Each row is a point on a tangle of strands that fork, close into loops and nearly touch. The rows are in no order.
In the rows, zero is written as 128.
Points whose rows are less than 115 apart are linked; no others are. Some points are linked to none.
k263: [144  88 138 186 165 122 150  97 106 117 133  71 138 108  43 113 157 111
 116 193 108 112 126 131  96  90 110 178  96 142 146 135 119 127  82 128
 156 127 119  69 151 134]
k803: [126 131 117 185 107  40 123 122 154 101 130 129  89 195 184  94 151 117
 161 154  61 175  99  77 169 155 141 159 211  88 148  92 124 114 112 144
 141 200 136 138 133 158]
k440: [106 161 126 143 147 110 173 155 140 144 102 123  87 112  96 147 147  86
 129 196 113 109 185 121 150  79 170 167 134 158 135 109 115 112  49 166
 165 137 118  73 138 196]
k231: [121  76  82 113 101 151 109 135 162 110 110 197 130 111 175 113 110 192
 138  81 159 156 141 141 143 179 121  74 112 133 152 108 134 123 188  93
 101 129 144 172 106  84]
k841: [126  84 108  69 115 136 162 143 141  94  89 129 102  29  93 150  95 157
 114 133 159  86 163 181 105 128 137 132  59 173 155 131 110 127  82 126
 130 122 123 110 142 144]
k829: [191 148 166  77  78 120  97 145 119 166 104  95 108 131 108 125 146  84
  89  83 179 105 113 140 104 108 136 107 119 119  76 149  99 158 147 130
 105  80 127 178 133 113]
k996: [ 81 135 113 123 161 174 172 132 107 125 132 136 145  45 112 174  98 169
 135 155 141  86 168 167 106 104 123 132  83 158 144 134 115 119  91 124
 121 133 124  66 117 145]
k646: [131 114 138 155 141 136 114 102 115 116 129 104 162 124 112 131 115 129
 129 145 125 127 114 156 112 126 107 143 124 120 147 148 131 136 142 118
 116 149 115 111 141 124]
k427: [179  63 121  94 118 106 113 136  66  85 119  98  90 100  72  63 170 162
 149 139 197 119  84 195 127 139 123  94 118 134 155 137 135 121 160 137
 105  86 165  91 141 100]
k658: [142  89 104  80 107 124 153 157 135  80  88 129  97  60  96 132 119 152
 125 129 149 107 149 178 123 144 132 126  81 161 165 130 115 117  86 133
 129 134 130 117 153 145]
k959: [164 128 129 135 113  93 104 136 127  98 109 120 111 154 125  89 151 126
 128 125 119 158 100 134 142 159 128 122 143 101 151 133 126 138 145 125
 109 152 135 144 148 138]
k634: [130 133 124 156 129  84 156 165 152 140  86 106  63 126  94 115 157  88
 128 193 125 125 177 127 149 112 164 159 138 151 153 118 105 109  52 166
 155 143 128  80 156 177]
k452: [112 173 165 129  98 110 119 106 158 203 153 135 150 184 160 163 110  58
 115  72 102 123 141  67 110  94 160 141 145 109  64 133 120 155 128 153
 161 109  95 173 126 127]
k38: [135  43 115 145 160 174  96  87  98  96 135 142 198 115 113 118  85 177
 124 124 135 150  88 175 119 145  88 107 100 132 163 153 177 123 176  82
 103 122 136 152 112  85]
k747: [193 132 171  80  63  99  93 154 150 137  87 104  96 136 119 100 140  97
  99  86 162 137  98 143 117 138 140 105 123 115  93 137  99 163 143 140
 119 100 117 191 151 126]
k866: [162  50 121 185 160 117 140  94 107  91 134  66 135  97  42 109 156 133
 116 201 121 126 116 159  80 109 101 196  84 150 185 135 136 130  77 129
 154 136 120  61 151 118]
k852: [139  44 134 189 151 130 103  68 139  88 133  88 183  96  68 124 106 148
 141 172  92 153  97 165  89 130  78 201  93 135 199 147 146 159 117 122
 142 177 100  90 153 119]
k982: [128 177 130  97 107 122 131 157 167 134 122 152 104 149 174 140 123 114
 109 103 139 137 137  91 152 153 143 114 152 116 100 111 128 122 136 133
 137 139 110 176 129 132]
k422: [163  84 144 134 114 130  91 112 126 109 105 130 144 121 120 101 109 147
 124 104 139 159  98 167 125 145 117 115 135 122 156 154 142 141 181 114
 111 137 139 171 130 100]
k534: [ 98 216 116  79 143 147 178 167 103 146 154 151  97 102 130 161 146 121
 132 115 164  67 182 104 135 102 140  97 121 137  85 105 110 109  99 116
 122  98 126  93 107 145]
k479: [134  70 134 165 147 139 124  87 154 109 125 101 171 106  72 141 102 126
 105 175  82 139 123 147  94 119  94 189  87 146 170 144 127 150  96 129
 161 158  92  95 162 138]
k434: [ 92 146 158 135 137 149 169  89 143 193 141 134 169 142 108 159  85  83
  92 132  97 108 151 112  95  68 141 165 109 138  92 147 123 165  99 146
 163 118  86 128 145 147]
k965: [106 133 166 158 150 140 170  91 140 185 125 108 150 106  68 127 100  85
  97 150  84  95 147 106  95  58 140 191 115 143  98 160 114 157  84 153
 174 123  97 112 167 158]
k764: [130 171 169  99 103 139 145 128 144 214 104 137 104 123 131 156 121  59
  82 104 134 106 171  95 115  82 166 133 131 132  65 143 100 170 113 156
 148 105  98 166 142 149]
k792: [162  68 129 111 120 116 113 128  79  87 122  94 108  96  79  92 155 163
 146 146 183 118  94 194 120 133 104 118 113 150 155 140 133 126 145 131
 112  99 164  87 138 105]
k610: [141 120 129 171 133  80 142 148 146 129 104  93  77 142  87  98 163  86
 143 190 113 140 156 116 140 121 149 159 141 142 156 125 107 124  68 156
 150 138 127  78 156 172]
k572: [ 94  93 106 149 175 152 138 125 133  86 127 126 158  76 102 153 110 161
 133 194 100 128 142 167 114 134 105 173  88 143 188 129 127 118  67 139
 141 165 104  60 146 158]
k62: [136 144 169  99  91 136 137 129 167 179  88 135 114 118 125 156  95  73
  91 107 125 130 160 112 109 105 157 142 124 137  89 148  97 176 118 153
 156 128  96 170 160 157]
k538: [111  80 119 122 133 181 132 120 133 124 108 156 183  69 129 160  43 174
 112  88 145 130 140 165 108 128 131 102  90 154 134 147 150 129 155 107
 134 120 124 164 116  99]
k595: [176  98 130 126  99  93  98 125 142  84  97 128 124 123 117  78 146 143
 122 105 123 171  87 162 139 161 128 123 134 111 168 141 131 143 159 124
 113 152 140 169 150 123]
k110: [ 93  89  92 165 203 156 125  89  90  90 170 141 166 116 146 122 134 190
 163 187 109 148 106 150 141 153  81 154 145 113 182 122 172  93 142 111
 112 167 142  73  90 125]
k855: [174 118 143 113  67 118  70 140 146 135 101 163 108 162 166  79 153 141
 115  67 154 176  95 131 146 168 139  87 149  96 140 111 146 145 205  93
  94 135 151 207 111  78]
k905: [126  61 100 108 122 175 128 116 149 112  96 171 156  84 139 133  59 183
 112  79 150 136 141 171 117 146 124  86  82 150 140 141 146 125 173  94
 124 105 139 194 109  90]
k406: [109 167 139 141 143 109 150 127 137 151 147 124 112 160 135 149 142  89
 142 169  99 113 158 101 141  82 136 153 155 126 103 107 109 121  97 151
 141 131 113  96 133 172]
k908: [157  60 157 174  93 124  60  64 149 119 118  90 199 145  96  93  73 120
 132  98  92 188  68 136  85 135 115 152 120  98 159 172 151 173 174 114
 125 167  98 190 150  99]
k184: [ 97 181 149 122 127 158 116  83 118 171 154 132 190 162 159 172  87 103
 112  57 127 117 122 108  94 109 149 141 108 119  96 140 154 148 162 139
 148 104 125 148 125  98]
k851: [145 183 137 102 121 120 128 166 106 137 125 125  88 145 135 135 164 103
 125 114 163  93 140 111 146 121 134  97 141 110 102 119 110 118 122 117
 108 106 126 129 130 136]
k150: [189 119 154 118  68  97  72 130 153 123  95 139 117 165 146  71 142 124
 103  72 134 178  82 136 134 162 140 104 144  84 137 133 134 157 190 109
 104 144 129 220 127  94]
k504: [175 174 162 129 117 103  84 144  87 160 141  87 101 167 117 102 191  85
 139 104 159 101 102 114 117 113 124  92 142  90  86 129 107 134 165 114
  79  94 148 131 119 115]
k267: [165 143 144  91 121 109 149 165 101 143  95  90  69 118  81 127 171  90
 104 146 163  88 156 123 135  94 143 114 122 148  99 128  98 127  94 134
 129  76 147 108 141 150]
k557: [165  94 132 122 129 113 133 126  86 105 125  66 106 101  63 104 171 130
 123 171 168 102 119 174 116 114 117 137 102 149 158 136 123 121 113 132
 116  96 156  70 141 117]
k968: [143  97  97  97  98 102 146 174 149  85  81 143  83  91 116 120 149 142
 130 134 134 140 137 153 150 165 142 110 104 153 158 122 108 123  76 149
 139 143 124 124 158 161]
k523: [167 182 150 113 116 113 102 159  88 144 133 105  91 155 129 115 186 103
 131 102 166 100 114 125 133 120 125  91 146  98 105 124 113 126 155 118
  92  97 144 130 122 120]
k639: [111  88  74 118 119 131  88 116 137 112 157 175 152 154 197  99 119 197
 161 104 133 185 106 107 167 187  95  92 156 113 162  96 166 114 199  80
  83 153 158 133 103  82]
k700: [188 155 130  84  70 100 113 191 102 107  92 136  59 131 134  77 202 134
 127  83 179 111  98 139 150 159 157  74 138 114 122 114 102 126 157 126
  97 106 156 162 121 107]
k608: [ 81 126  74 123 155 129 171 158 178  84 116 167 100  89 158 148 106 167
 132 156  94 152 157 128 147 160 141 138 117 134 159 100 117 100  67 165
 145 170 106 122 139 170]
k253: [152 156 147 106  91 118 107 151 175 144 113 152 107 165 181 123 123 107
 103  81 130 152 125  86 155 166 161 109 153 108  92 119 134 141 153 132
 136 143 105 206 133 122]
k133: [116  87 101 169 190 141 114  96  73  90 148 124 152 128 127 101 153 177
 178 177 116 146  93 152 141 160  93 159 150 110 184 130 162 101 148 110
 108 156 149  75 107 129]
k863: [174  71 121 106 132 136  86 113  70 104 135 135 128 133 112  73 146 177
 140 107 160 142  67 178 138 146  92  84 138 115 145 146 154 129 193  87
  82  96 168 149  99  79]
k214: [189  99 160  91  54  86  97 146 183 115  67 120  95 126 113  93 127  98
  99  97 140 166  99 137 123 149 141 117 127 121 114 138 100 172 136 151
 147 114 106 202 179 133]
k398: [ 97 184 128  92 136 137 179 168 119 147 130 148  80 108 123 167 137 108
 132 154 140  91 185 110 149  88 152 122 127 148 100 102 102 116  74 139
 136 107 117  94 128 175]
k946: [138  96 132 134 127 150 116 116 119 107 115 127 149  90 123 126  98 158
 135 121 141 130 119 172 130 142 109 122 117 125 157 148 145 123 150 119
 113 148 138 137 136 120]
k598: [103 150 116 115  98 127 127 126 216 127 121 167 155 155 213 160  74 127
  99 105  91 192 134  70 155 163 141 136 155 131 122 105 140 134 130 140
 169 159 109 203 123 129]
k43: [152  40 120 184 155 116 115  83 111  82 133  79 151  96  62 107 139 144
 141 191 116 145 103 170  86 133  79 190  93 144 203 126 143 145 104 125
 140 145 115  68 150 118]
k800: [103 145  97 106 182 190 134 137  84 131 175 141 137 134 150 122 146 180
 145 107 174  90 140 121 139 145  96  63 130 136 115 121 150  91 170  72
  94  87 176  89  70  82]
k676: [134 140 155 114  74 123 127 133 195 148  72 132  90 111 139 152  92  80
 102 126 110 156 155 115 127 123 158 154 139 135 124 127  97 161 106 165
 164 163  87 176 170 174]
k885: [108 129  98 127 130 114 149 153 169  95 110 156  97 118 162 135 118 144
 137 151  98 153 143 122 161 164 146 134 140 119 146 102 122 110  88 160
 145 170 114 133 150 174]
k822: [144 144 157 158 109 126  80  94 108 165 148  90 160 183 123 112 141  89
 132  90 128 126  91 110  96 116 132 120 135  87  98 159 136 153 173 119
 105 127 120 158 123 101]
k757: [103 184 132 111 134 115 175 164 132 156 110 137  73 106 119 160 148  90
 128 169 129 103 194 106 158  82 167 146 132 154 114 103 100 118  67 157
 154 121 123  92 131 191]
k498: [ 67 162  85 132 159 119 184 154 180  96 149 165 106  92 172 177  94 153
 148 170  84 150 167 107 153 137 130 159 140 150 135  87 116  94  57 169
 151 156 122 108 119 168]
k425: [164 136 156 123 115 102 139 155 129 153  93  85  78 131  87 115 166  78
 109 148 133 111 150 117 130  94 150 127 131 135  99 131  90 137 101 143
 146  91 140 123 159 160]
k918: [ 95 210 141 125 147 119 157 119 124 177 182 141 172 179 159 170 124  84
 133 114 113  98 149  84 113  83 121 144 141 137  79 124 131 130 110 141
 140 102 126 108 114 122]
k443: [130 171 162 144 106 112  82 102 115 190 168  99 155 203 144 126 146  69
 127  66 125 115 107  79 100 107 144 114 144  80  64 143 134 140 167 129
 109 108 116 160 122  97]
k29: [101 148 110  94  82 147 139 137 216 127 107 176 140 126 199 153  71 141
  91  97 107 178 150  75 151 171 156 123 119 138 119 103 139 131 135 136
 162 145  97 213 120 122]
k262: [139 111 119 109 134 174 112 134 101 135 132 146 125 122 144 119 118 173
 129  86 167 113 120 144 133 150 120  66 129 130 122 134 155 114 179  81
 100 100 160 146  92  87]
k573: [126 121 162 176 137 125 158 110 143 156 114  90 124 107  63 124 119  79
 107 161  79 105 143 111  97  69 145 186 123 145 109 149 107 145  80 157
 184 129 103  97 172 157]
k31: [122 176 152 112  78  97 139 140 187 158 103 136  93 140 175 155 111  80
 115 130 108 145 166  89 141 119 161 161 162 123 105 103  98 143 103 166
 162 164  88 168 149 170]
k632: [135  55 116 185 116  78 101 101 177  81 118 113 119 149 100  84 113 120
 160 172  53 207  97 115 130 172 119 181 136 110 195 132 128 150  96 154
 154 196 100 116 177 159]
k75: [141  38 124 122 165 165 114  98  75  80 145 120 193  81  81 121  97 186
 131 137 155 120  83 196 109 140  78 120  95 149 152 163 159 125 160  94
 106 113 133 121 123  98]
k256: [121 102 115 172 119  64 120 120 172  96 122 130 108 163 165 104 123 126
 161 171  57 182 116 102 161 161 142 170 178 105 161 107 117 118  99 162
 155 208 113 135 153 176]
k39: [ 93 195 164 131  99 106 154 109 168 202 146 145 141 165 167 170 106  61
 120 109  96 122 165  70 112  75 153 160 157 134  77 116 112 151 103 166
 164 121 100 155 121 138]
k141: [ 86 222 108  96 141 145 141 151 135 146 166 145 150 153 180 153 136 136
 130 101 137 105 153  72 153 133 130 103 164 139 109  91 125  91 130 112
 129 118 163 134  74  96]
k78: [143  84 108 147 156 125 112 120  69  84 135 131 125 122 112  84 169 176
 164 151 134 147  83 171 150 161 100 130 146 121 173 139 150 115 158 105
  95 127 164  97 113 117]
k923: [156 180 131  85  99 105 141 199 100 135 103 130  46 137 130 124 188 106
 131 112 174  88 145 108 161 133 146  84 130 123 100 108  97 119 109 131
 109  90 133 126 132 147]
k26: [145 105  93 104  87 136 113 152 148 109 105 184  95 113 171  91 161 192
 133  87 155 141 135 141 158 181 132  75 130 128 151  99 128 119 182  88
  97 139 155 160 101  92]
k761: [ 94 163 156 119 125 168 139  76 122 178 139 140 204 145 139 186  65 100
  94  71 117 112 137 121  78  95 147 154  86 128  94 147 152 170 139 141
 143 105 102 146 148 115]
k516: [112 136 117 144 123 110 141 107 203 123 132 154 152 163 197 158  75 117
 115 126  74 187 130  89 134 148 133 149 165 117 124 114 133 129 120 143
 164 178 112 176 123 141]
k350: [108 151 145 129 139 188  98  85 111 162 156 140 189 154 166 165  92 127
 115  55 135 123 119 123 103 118 143 121 124 124  96 144 170 143 189 126
 144  94 142 150 111  78]
k204: [ 79 106  87 148 189 172 139 110 112  99 175 148 152 108 163 132 124 201
 161 171 125 134 132 145 145 152  92 127 131 128 162 115 165  86 141 108
 108 143 162  82  78 113]
k949: [ 53 162  91 136 196 174 181 129 117 112 177 154 144  77 145 174 108 195
 153 154 134  98 161 138 127 123 110 132 115 161 141 118 137  82 121 125
 113 135 149  70  81 121]
k104: [108 201 122  97 128 131 137 151 153 141 153 149 137 160 177 158 120 110
 113 100 130 126 141  71 142 140 139 112 160 122  95 106 126 109 133 131
 141 124 130 155 104 115]
k854: [121  46  77 108 114 168 121 123 159 103  93 189 142  90 158 119  87 197
 121  85 147 148 142 170 134 169 113  79  88 143 154 126 133 118 181  83
 106 114 144 187 106  83]
k714: [115  77 107 170 141  88 120 118 176  82 119 130 122 146 139 109 109 127
 158 184  58 184 110 121 149 166 126 181 146 115 182 124 125 130  88 161
 156 203 107 110 163 175]
k612: [183  90 117  90  99  97 110 158  77  89 107 123  80 110  96  53 184 166
 149 109 184 125  83 183 145 153 134  85 136 131 152 121 126 126 174 135
 106 101 178 130 120 103]
k692: [152 122 148 136 144 166  69 104  67 152 155 115 160 169 130 115 134 126
 122  72 165 126  83 135 109 136 118  83 143 113 100 154 159 140 205  92
  98  79 158 151  90  77]
k956: [157 147 125  91 121 106 157 182  80 132 101  91  65 114  81 120 182 104
 116 157 174  77 147 137 136  96 137 103 102 154 116 122  99 107  82 132
 115  73 157  91 132 138]
k448: [ 74 177  81  95 119 160 164 136 190 121 134 167 147 103 179 164  83 163
 109 104 127 141 170  89 140 159 141 119 116 150 133 102 133 109 132 126
 134 133 131 162  86 113]
k4: [103 138 130 151 127 106 135 102 168 137 152 132 158 175 167 155  82 101
 128 131  78 160 122  93 124 124 125 152 159 114 110 125 125 137 121 146
 159 163 105 150 129 143]
k660: [ 88 145 151 136 130 152 157  78 149 181 148 143 195 156 129 168  59  93
  99 115  89 125 137 111  88  85 140 168  96 134  92 142 133 168 112 149
 162 126  90 145 155 132]
k98: [ 72 172  98 115 140 136 169 132 181 124 153 162 158 114 175 183  68 141
 114 132  99 155 158  90 135 143 129 145 131 146 118 109 129 114 106 145
 150 151 117 156 111 135]
k984: [ 83 146  88 150 181 100 163 158 120  78 158 142 120 136 150 138 144 145
 168 202  95 126 142 127 161 143 118 149 134 124 158  93 132  73  65 150
 128 160 130  63 120 170]
k305: [ 73 165 112 130 176 169 177 129 105 129 168 144 158  84 119 176 115 161
 137 166 134  88 163 155 116  97 112 142  94 147 132 120 129 105  94 127
 123 133 121  61 115 135]
k705: [146  83 137 164 117 115  99  96 144  94 117 105 154 132 100 108 108 126
 133 137  99 166 100 148 112 146 104 157 124 109 170 150 127 146 146 121
 118 168 112 136 163 137]
k23: [ 85 128  89 136 172 166 155 127 127 106 153 147 136  91 150 141 116 195
 144 140 130 122 150 147 140 146 113 117 119 134 158 120 146  91 134 117
 114 142 152  94  92 120]
k243: [106 168 101 131 161 101 155 163 113 103 143 140  99 142 147 141 152 123
 158 174 124 110 149 115 164 131 129 122 142 119 136 101 124  89  88 136
 129 138 133  82 127 165]
k281: [141 126 122 109 112 108 141 170 133 114  88 128  80 115 115 137 140 118
 125 143 136 127 145 133 152 140 135 121 119 137 139 123 100 133  79 147
 136 129 125 114 156 169]
k376: [ 94 158 136 151 165 126 167 106 123 148 164 125 156 154 114 149 134 105
 136 178  95  97 151 115 119  68 111 165 125 133 104 122 124 125  96 137
 142 130 106  80 128 154]
k663: [151  75 112 128 144 136 107 124  73  96 133 134 114 123 118  85 159 185
 149 135 140 148  86 169 152 154  93 102 142 119 160 136 151 118 177  92
  87 115 164 119 109 105]
k380: [166  96 141 129 146 150  71 106  67 129 152 111 146 156 111  90 148 141
 129 100 163 140  61 153 119 139  98  86 143 111 115 157 159 137 203  81
  78  74 154 149  90  74]
k670: [110 157 125 184 133  58 122 118 154 113 154 129 122 196 194 119 141 116
 159 160  48 176 107  65 155 143 107 156 210  94 126  96 129 108 114 119
 149 175 128 126 104 146]
k995: [138 101 146 179 155 116 152 115 122 128 126  78 124 117  52 117 153  93
 112 180  98 107 135 122 101  87 131 172 106 145 125 145 111 131  83 139
 168 116 118  75 159 150]
k497: [ 90 221 128  89 143 159 177 149 101 164 161 147 134 113 131 172 128 113
 129 110 168  68 170 109 118  88 133 108 117 147  92 119 119 113 116 123
 118  96 123  91 108 120]
k229: [140 186 174 140 124 109 135 130 128 211 147 104 107 165 116 118 174  58
 131 126 109  82 155  75 121  50 157 137 158 110  52 128 104 134 116 157
 132  95 122 128 122 152]
k129: [125 147 135 119 127 119 145 145 139 132 114 124 106 138 123 151 124 106
 126 151 114 130 150 117 142 119 130 133 137 119 119 121 108 132 107 138
 140 135 104 118 153 168]
k958: [ 83 122  91 153 187 113 158 150 116  87 148 131 121 125 123 141 144 136
 168 223  98 128 147 135 149 133 116 165 111 137 164 107 127  94  55 153
 132 151 119  46 130 175]
k842: [ 95 121 101 145 187 124 162 153 107 107 137 118 122 120  92 140 164 127
 149 222 116 105 158 142 144 108 121 163 103 147 160 116 124 102  49 138
 139 133 123  35 127 171]
k360: [147 118 127 173 103  41  97 129 135 116 130  99  85 204 144  59 167 110
 179 153  74 178  82  73 164 151 144 146 196  78 129 108 115 125 127 145
 120 176 127 139 144 156]
k57: [105 112 113  90 143 158 170 138 115 115 113 125 127  31  96 167 103 164
 115 151 144  82 167 177 108 106 124 137  64 171 155 133 111 123  73 123
 131 126 123  76 128 147]
k454: [ 92 180  99  83 101 162 159 142 192 131 117 173 132 109 185 154  81 144
  97  87 138 143 164  72 142 165 158 110 116 149 112 105 128 120 133 129
 146 129 115 192  97 115]
k274: [120 101 120 122 154 196 125 109  91 128 135 140 186 100 127 161  73 165
 118  86 153 111 119 156 102 121 120  92  97 151 113 159 160 132 166  95
 126  89 137 139 114  90]
k754: [119 188 151 133 134 104 152 135 135 175 148 118 104 168 137 143 158  74
 139 153 112  93 168  85 134  64 144 142 163 127  81 113 111 121 104 152
 145 114 118  99 125 166]
k89: [122 125  85 114 111 103 147 173 167  92 103 170  74 124 174 114 156 154
 132 127 104 156 136 110 184 175 155 111 141 121 145  93 124 103 108 144
 139 171 126 152 136 156]
k821: [182 110 142 122  53  73 106 167 186 108  61 137  70 136 135  86 156 106
 121 107 124 177 104 126 151 167 160 124 150 126 131 122  95 164 128 163
 150 147 112 184 179 150]
k525: [ 97 131 145 163 123 113 143  92 166 162 156 117 164 171 134 144 101  93
 141 162  61 129 134  99 114  88 122 165 150 116 107 132 119 148 102 154
 158 160  94 129 140 148]
k436: [100  94 126 158 178 148 150 101 130 106 133 114 166  96  78 152 115 129
 110 196  87 123 143 150 110 109 102 194  81 153 167 130 129 142  69 134
 162 156  98  61 153 153]
k364: [120 131 116 123 163 122 161 163  92 114 120 112 108 103  82 141 165 124
 127 193 134  91 162 144 140 103 120 138 100 149 151 127 120 100  65 130
 123 111 135  49 131 159]
k297: [128 127 109 106 164 183 116 137  71 129 162 136 131 139 134 117 146 173
 129  95 183  92 122 133 130 148  95  60 137 130 115 132 157 107 168  64
  85  82 172 115  76  79]
k111: [147  95 114 113 135 118 151 154  94 100 112  85  98  91  62 122 162 130
 115 175 169  91 142 170 123 113 125 139  80 163 161 132 123 107  74 137
 122 106 148  64 145 134]
k179: [101  85 110 148 169 162 133 118 123  88 130 136 166  59 119 144  97 183
 143 159 116 126 135 179 119 142 102 152  98 142 181 137 143 113 105 128
 125 163 126  85 128 139]
k823: [121  73 108 107 154 168 146 131 104  96 125 128 142  51 110 141  96 185
 133 122 164  85 128 192 118 129 105 102  88 162 142 151 135 111 134 102
 115 115 145 107 114 121]
k32: [154 134 138 152 117  71 101 127 124 116 132 105  97 188 134  84 157 105
 148 141  93 153  94  93 145 146 131 129 169  84 123 122 119 135 144 125
 110 156 125 145 141 146]
k59: [107 194 155 114  99 113 150 126 181 181 122 148 111 144 170 172 100  65
 117 123 108 131 171  83 122 100 164 157 160 133  89 110 101 143 101 166
 166 146  95 161 131 153]
k556: [166 100 127  92  46  86 122 180 184  98  51 153  62  95 130 105 144 121
 119 109 130 171 126 138 155 170 165 117 128 148 137 125 100 143 104 164
 163 145 107 178 182 158]
k371: [105 120 136 124 148 203 104  83 102 148 152 144 198 136 150 163  82 146
 118  68 132 128 115 134 109 119 126 111 106 131 100 143 179 139 193 107
 142  94 148 147 112  77]
k830: [133 124 141 170 121 120  83  83 116 137 154  93 169 187 134 111 125 110
 143 116 104 151  89 103 106 129 121 140 155  88 125 149 147 140 172 120
 108 160 119 149 120 109]
k241: [119 143 143 132 146 168 124 130  73 151 147 122 146 119 127 153 125 131
 135 112 172  89 127 149 114 110 112 103 128 132 111 152 139 125 157 112
 110 104 139 100 113 107]
k485: [170 159 169 113 100 134  94 123  98 192 120  93 136 143 107 136 150  77
  94  72 170  92 115 134  89  92 138 111 108 111  73 161 105 150 155 128
  98  76 132 155 124  97]
k712: [157  49 138 146 137 148  84  81 102 111 124 125 177 131 114 103 100 151
 126 110 139 162  79 165 117 149 104 114 125 129 148 158 166 143 201  92
 107 118 135 170 116  91]
k496: [146  86 154 180 103 127  59  68 116 135 138  86 185 172 114  95 107 117
 149 102 104 177  70 120  93 132 119 140 142  90 140 164 157 163 187 114
 112 153 117 175 122  89]
k51: [ 90 196  97 107 154 150 148 152 131 133 163 149 120 135 175 133 142 166
 145 120 152  97 158  97 157 146 122  94 153 135 133  87 134  80 146 105
 115 126 178 106  78  99]
k266: [155  56 128 167 111  84  93  93 166  76 114 116 135 134  89  82 108 125
 134 144  71 200  85 131 116 171 112 165 124 102 188 144 134 154 129 128
 137 177 101 145 175 145]
k201: [141 165 163 122 119 165  94 113  82 193 140 116 149 149 136 155 133  92
 111  50 179  87 123 129  95 102 139 100 128 119  73 155 136 145 172 116
 108  73 138 138 116  82]
k85: [175 122 110 109  86  94 120 170  99  91  95 138  82 118 118  79 194 159
 135 105 160 134 102 156 157 159 141  87 138 124 155 117 123 115 151 122
 101 129 161 141 120 114]
k372: [131  49 123 112 157 163 125 111  87  89 137 123 154  65  87 129 101 189
 140 138 165  97 107 197 115 131  86 105  94 153 146 153 147 120 141 104
 110 110 139 106 123 108]
k100: [ 61 178 105 132 147 125 178 131 188 123 154 171 145 107 174 190  78 136
 128 150  79 157 155  90 139 134 128 156 152 152 114 103 125 112  82 155
 158 156 120 137 121 148]
k817: [110 188 138 123 149 161 141 136  82 162 159 134 143 128 130 154 134 117
 127 111 167  73 147 129 113  96 123 112 130 127  95 138 133 122 144 115
 109 105 136  92 115 107]
k190: [122 101 126 126 162 188 119 112  64 133 148 125 180 111 114 154 104 161
 122 103 166  96 108 168 104 115 100  90 107 143 110 164 156 129 163  97
 111  87 138 112 106  90]
k49: [170 133 156 124  81 106  82 129 171 134 103 131 122 176 155  97 122 104
 102  71 127 170  94 110 136 165 152 109 148  91 112 134 133 159 172 126
 121 146 106 221 138 112]
k417: [123 168 165 144 100 105  99  97 130 207 170 102 163 206 139 137 134  57
 128  78 105 112 108  65 104  88 144 133 142  86  50 139 133 146 137 141
 128 101 116 161 124 110]
k726: [159 111 123 100  75 136  81 150 141 133 108 174 107 143 176  90 154 163
 131  70 155 165 113 127 154 182 134  76 150 109 144 104 147 137 201  87
  93 130 151 188 105  77]
k143: [ 89 173 102 117 176 167 144 139  96 130 179 139 125 128 159 133 145 173
 156 123 163  89 150 114 150 135 113  88 156 136 127 111 138  79 150  97
 111 107 177  81  69  97]
k847: [182 154 171 142 106 104  62 118  81 177 146  75 116 170 112  77 186  89
 139  91 163 119  73 126 100 120 124  95 152  81  90 148 111 141 190 109
  81  90 150 146 108  97]
k244: [ 75 161 127 148 184 156 179  99 106 146 173 139 185 118 109 169 128 134
 130 186 108  90 157 143 117  76  99 185  98 153 128 119 136 120  85 133
 136 137 106  60 130 141]
k379: [152 137 158 137 131 156  73 107  76 169 145 116 147 160 137 129 136 108
 121  58 172 107  92 136  99 120 132  94 142 117  79 160 148 148 195 109
  99  68 148 155 104  78]
k358: [160 154 173 138 128 113 134 136 117 186 121  80  95 143  84 106 174  62
 117 135 116  92 146  94 113  66 162 134 139 118  67 144  90 137 115 144
 139  89 133 121 147 155]
k637: [176 162 142  84  73  95 123 203 114 115  85 138  55 133 135  98 191 118
 123  97 171 108 112 119 158 158 151  77 134 117 104 115  98 128 127 129
 112 100 138 161 133 131]

A fork is a point with three links, a tip a point with one. Leave the first point through the second and follow the links. Name the first fork or tip that comes.
k863, k663 -> k305
k364, k842 -> k243
k676, k31 -> k908
k598, k29 -> k89

A piece is all that can be reached along the links. How many separate loops has the piece of each point below (a circle has one, a figure eight two, a Y none), and how many tips (points with one link)?
k610 -> loops 0, tips 3
k29 -> loops 0, tips 2
k747 -> loops 1, tips 2
k417 -> loops 0, tips 2
k637 -> loops 0, tips 2
k360 -> loops 1, tips 2
